Each scene shows the same named points in several views. A view is turned or mirrored, shifted and resized as a whole, has a little noise and may leave points out.
In the rows, 128 means zero.

Scene 1
View 1
q403: [127 155 147 119 137 159 129 113 141 117 129 123 102 108 116 105 121 129
 142  96 118 135]
q806: [155 161 132 142 138 174 134 114 149 142 153 125  72 108 126 114 139 130
 143  92 117 126]
q774: [106 134 132 122 106 178 137 139 135 153 146 135  90 120 142  88 129 142
 116 101 110 108]
q591: [109 155 156 131 133 134 128 122 133 159 160 141 102 144 136  96 123 138
 126 101 130 114]
q513: [103 142 146 114 120 158 131 127 133 133 134 132 108 120 129  91 118 138
 125 100 116 120]
q717: [155 152 122 135 125 196 137 121 150 134 143 120  68  94 126 112 141 131
 140  92 106 125]
q572: [185 151  98 149 120 231 144 123 161 138 148 113  38  74 130 122 157 130
 144  86  95 123]
q991: [101 137 141 116 113 166 134 133 134 143 140 134 101 121 136  88 122 140
 120 102 114 114]
q347: [143 162 142 138 140 159 131 113 144 142 152 128  84 119 125 110 133 131
 140  95 121 126]
q262: [144 155 131 141 128 175 135 122 146 153 158 129  73 114 133 108 139 135
 134  94 116 118]
q392: [130 149 137 125 127 172 133 121 142 133 139 126  90 109 126 103 129 133
 134  95 113 124]
q374: [120 125 113 106  97 217 141 137 142 113 112 118  86  79 128  94 129 135
 126  97  91 122]
q669: [125 158 150 132 137 147 129 116 139 146 153 133  96 128 127 103 126 134
 134  97 125 123]
q675: [120 148 140 129 124 164 134 125 139 148 149 133  91 122 134  98 129 137
 128  99 117 117]
View 2
q513: [165 144  99 107 109 126 149 130 123 128 112 127 120 141 131 136 114 103
 123 124 129 138]
q572: [121 171 179 150 104 148 100 169 120  87  65  96 124  76  90 119  84 159
 112 151 118 120]
q991: [165 146  97 107 112 130 150 124 116 118 104 134 115 130 130 134 109 103
 121 133 137 141]
q347: [122 134 124 125 106 136 104 139 122 117 117 119 119 133 123 124 117 121
 115 128 112 140]
q403: [149 143 122 119 102 125 131 149 134 137 117 108 132 146 124 134 119 116
 124 111 109 133]
q717: [134 156 147 133 104 139 114 154 123 107  90 107 124 108 107 125 100 136
 117 136 117 128]
q806: [119 141 137 132 106 139 101 146 122 111 107 114 121 121 116 122 110 130
 114 133 112 136]
q669: [131 129 107 115 110 132 116 128 119 122 124 128 116 142 132 127 121 109
 117 127 117 145]
q675: [143 141 108 115 111 133 128 128 116 114 109 130 114 128 127 128 111 111
 117 135 127 142]
q774: [159 150 102 110 114 134 144 122 110 106  96 138 110 117 126 130 103 108
 118 144 141 141]
q392: [146 147 123 120 106 132 129 142 123 120 105 116 123 128 121 130 109 119
 120 127 120 135]
q591: [134 122  86 107 114 133 120 112 112 120 129 144 108 147 140 126 124  97
 115 131 125 153]
q374: [190 181 138 120 104 129 169 159 129 114  70 105 130 103 105 139  87 127
 127 132 137 119]
q262: [127 142 125 125 110 140 111 135 115 105 102 125 114 117 119 124 106 123
 113 140 122 139]
View 3
q513: [132 145 124 120 147 155 125 114 152 119 129 160 128 171 140 124 112  84
 144 147 129 109]
q774: [126 130 123 102 143 141  99 134 159 126 144 142 131 157 148 101 124  89
 137 139 154 114]
q717: [131 170 118 109 158  86  88 144 137 145 142 136 124 123 119 127 100  79
 125 122 131 165]
q392: [136 160 121 115 153 119 111 128 143 132 130 149 125 151 128 131 106  84
 134 135 127 135]
q347: [157 171 118 102 145  99 116 137 138 134 108 141 122 158 120 147 119 101
 124 133 132 137]
q591: [162 146 121  94 130 139 133 128 154 117  99 147 126 192 140 137 141 114
 132 148 150  95]
q403: [141 173 121 129 155 127 130 112 138 129 118 162 121 160 120 150  96  81
 137 142 106 134]
q669: [158 161 120 101 140 121 127 129 145 125 104 147 123 174 128 143 125 105
 130 141 136 117]
q675: [141 147 121 101 143 125 109 135 151 128 128 142 127 161 138 122 123  95
 132 138 146 121]
q806: [151 174 117 101 151  84 103 144 136 141 118 135 122 142 116 142 113  96
 121 127 133 152]
q572: [122 177 116 100 168  43  52 167 132 165 164 117 122  85 111 116  92  71
 115 105 138 202]
q991: [128 135 123 113 145 154 114 121 157 121 137 153 130 168 146 111 119  86
 142 145 142 107]
q262: [147 160 118  93 145  94  97 148 144 138 125 132 125 145 127 128 121  98
 123 128 146 141]
View 4
q374: [118 136 107 166 252 149 101 189  68 158 149  99 117  49 133 115  84 102
 168 136 117 140]
q675: [135 142 101 162 149 136 100 171 122 138 124 132 147 131 130 141 108 103
 108 140 136 124]
q669: [144 137  98 166 126 133  94 164 136 110 120 129 166 149 130 136 106 110
  97 128 132 117]
q717: [105 126 141 175 184 160  94 143 115 151 106 113 171 102 147 117  97  87
 168 112 115 137]
q774: [131 150  97 156 168 132 107 186 108 166 134 139 120 115 129 151 113  99
 107 162 145 129]
q991: [146 149  81 157 167 126 103 194 106 138 144 130 121 115 123 145 106 112
  96 154 141 124]
q513: [153 144  75 160 166 125  97 194 107 113 146 121 133 117 120 136 100 122
  95 143 133 118]
q392: [132 134 106 168 170 142  94 166 115 123 126 116 156 115 133 125  98 106
 128 125 124 125]
q262: [114 133 131 169 147 150  99 147 131 153 103 131 168 132 141 134 110  88
 135 127 130 131]
q591: [153 148  82 159 106 122  99 177 140 116 125 144 151 163 122 152 117 113
  68 146 147 113]

In a view up to two points have been moved. Name them for each view, in the order of its rows, or write none.
view 1 -> q774
view 2 -> q262
view 3 -> q675
view 4 -> none

Scene 2
View 1
q865: [121 140 120 127 128 113 131 142 121 127 119 122 124 114 151 112 124 132
 155 144 104 123]
q470: [ 93 159  96 133 126 102 125 147 142 111 116 140 118 101 135 113 122 121
 127 145 125 150]
q175: [138 125 140 119 126 120 140 133  96 133 121 110 130 125 168 107 127 147
 180 152  81 100]
q373: [125 120 139 110 127 122 140 133 100 125 131 114 110 126 165 102 122 160
 174 147  85 108]
q682: [133 123 132 119 135 123 129 143 118 136 128 112 111 121 153 113 119 137
 163 135 101 113]
q903: [107 127 127 111 128 119 137 138 114 116 134 124  98 121 154 102 118 159
 157 144  97 124]
q324: [111 152 108 132 125 106 129 143 128 121 114 130 129 107 145 114 124 123
 144 148 112 133]
q523: [127 142 119 131 128 112 129 142 120 132 115 119 131 113 151 116 125 123
 155 144 106 120]
q126: [112 133 126 116 124 114 140 135 108 117 126 124 114 119 159 103 123 154
 162 152  93 119]
q506: [123 147 103 140 138 112 114 156 150 137 116 124 121 104 131 128 118  99
 131 126 131 137]
q852: [120 135 119 124 132 116 127 145 127 127 125 121 113 114 147 114 120 131
 150 138 110 126]
q210: [109 144 113 125 127 109 132 142 125 119 121 129 118 110 147 110 123 135
 147 146 108 131]
q634: [ 99 130 131 106 119 114 146 129  98 105 133 128 106 123 164  93 123 175
 166 160  83 121]
q904: [116 159 113 136 116 100 139 133 108 117 104 129 154 107 160 109 134 129
 159 167  96 121]
q296: [119 116 143 103 126 124 145 130  94 118 136 115 101 130 168  96 121 174
 177 151  78 108]
View 2
q373: [102 134 158 137 105 136 133 151 104  91 137 199 130 145 154 138 175 157
  96 115 106 107]
q126: [128 114 173 150 110 142 133 150 119  97 147 183 127 141 134 131 160 142
  87 132 114 106]
q852: [138 116 164 164 111 118 128 144 131  99 137 173 118 160 124 110 110 152
  83 145 117 137]
q634: [115 109 182 139 100 158 132 166 114  92 170 183 143 127 133 152 191 142
  88 129 100  84]
q903: [115 116 169 144 100 132 127 162 122  93 164 177 138 145 125 136 146 156
  84 139  98 112]
q506: [172 109 162 191 122  97 127 125 152 107 118 159  99 179 108  75  51 149
  72 164 135 170]
q865: [146 114 168 167 118 128 133 137 128 100 128 178 113 154 131 110 126 142
  84 139 127 129]
q175: [115 139 154 146 119 139 141 133 101  95 109 209 113 147 170 128 180 149
 101 106 126 111]
q682: [115 135 150 150 108 115 129 140 114  95 124 190 119 161 146 117 127 163
  92 128 112 137]
q210: [153 102 178 170 115 132 130 145 137 101 146 164 120 150 114 114 120 137
  78 151 122 124]
q470: [182  82 194 187 118 129 127 145 160 108 157 143 116 153  87  99  86 128
  64 174 127 133]
q523: [152 116 164 172 123 125 135 128 129 103 116 180 105 158 135 102 121 140
  85 138 135 134]
View 3
q210: [ 93 142 131 122 119  78 154 143 177 113 100 115 132 117 146 133 123 140
  93 150 129 111]
q852: [103 141 120 124 122  90 147 146 172 100 112 130 135 120 145 143 123 125
 100 149 116 105]
q682: [117 132 106 123 116  88 140 138 173  91 134 143 138 124 135 161 127 111
 105 149  98 104]
q904: [ 75 134 128 114  82  57 156 133 206 146  94  98 136  93 139 143 107 161
  97 141 104 146]
q634: [113 113 128 111 101  35 149 112 185 109 129 107 125 140  99 159 183 145
  78 146 153 122]
q903: [116 126 124 119 120  65 147 128 172  95 125 121 129 138 120 151 163 129
  87 149 143 105]
q296: [131 105 107 112  97  40 139 107 185  97 154 125 128 142  89 180 183 126
  87 146 128 119]
q324: [ 80 149 137 123 117  85 157 150 181 122  86 108 133 106 159 124 106 146
  96 147 124 117]
q373: [123 111 105 115  97  52 139 115 185 100 146 129 134 132 103 176 163 125
  93 145 114 119]
q470: [ 75 159 149 127 135  96 162 161 171 118  69 106 129 110 172 106 104 149
  93 151 144 105]
q506: [ 85 165 127 134 139 127 152 174 164 101  86 135 141 104 186 118  77 120
 113 151 101  94]
q175: [116 110  98 113  81  53 138 116 197 112 148 131 138 117 105 183 141 126
 103 142  86 133]
q126: [109 125 123 118 108  60 148 127 181 107 124 118 130 128 121 154 152 135
  89 146 131 116]
q865: [ 98 137 120 122 110  79 149 141 183 112 112 123 136 114 142 146 120 132
 101 146 110 116]
q523: [ 94 139 117 122 106  84 149 143 185 114 111 126 139 106 147 148 106 131
 105 146  96 119]
View 4
q682: [117 166 134 153 118 149 132 119 114 123  91 121  93 153 134 111 127 127
 130 133  70 125]
q126: [126 162 146 121  94 143 141 156 128 107  80 125 104 144 152  97 127 143
 145 132  91 138]
q324: [ 91 153 152 127 111 101 121 161 134 131  97 105  70 151 138  70  93 134
 148 132 133 103]
q506: [ 71 157 145 160 141  99 104 128 114 159 121  94  38 154 114  84  75 115
 132 139 123  70]
q865: [106 158 141 142 112 122 130 139 126 123  89 115  87 156 138  86 115 132
 143 128 105 121]
q852: [104 161 144 140 117 131 125 139 119 129 100 111  75 146 134  99 107 130
 137 138  98 109]
q523: [100 157 137 150 116 114 127 129 127 127  89 113  87 166 134  80 113 126
 142 122 109 117]
q904: [100 148 143 131  94  88 137 156 151 111  69 116 106 175 151  47 119 135
 163 109 142 135]
q634: [145 164 153  96  77 161 152 178 131  91  73 133 118 126 166 106 137 157
 149 139  85 156]
q296: [152 169 140 119  86 177 155 147 121  91  70 139 128 138 160 121 153 150
 140 133  56 164]
q903: [130 165 153 111  96 157 138 167 119 110  92 122  92 124 152 113 117 149
 139 148  83 129]
q470: [ 83 153 162 115 111  99 114 177 130 141 112  98  50 134 137  73  73 136
 148 147 145  84]
q373: [139 167 136 134  96 162 147 136 122 100  74 133 120 148 151 113 146 142
 138 128  65 154]
q175: [131 162 127 153 101 145 149 117 129 102  64 132 130 172 148  96 154 132
 142 111  73 160]

In a view up to two points have been moved. Name them for each view, in the order of its rows, or write none.
view 1 -> q470, q324
view 2 -> q506
view 3 -> q682, q126
view 4 -> q903
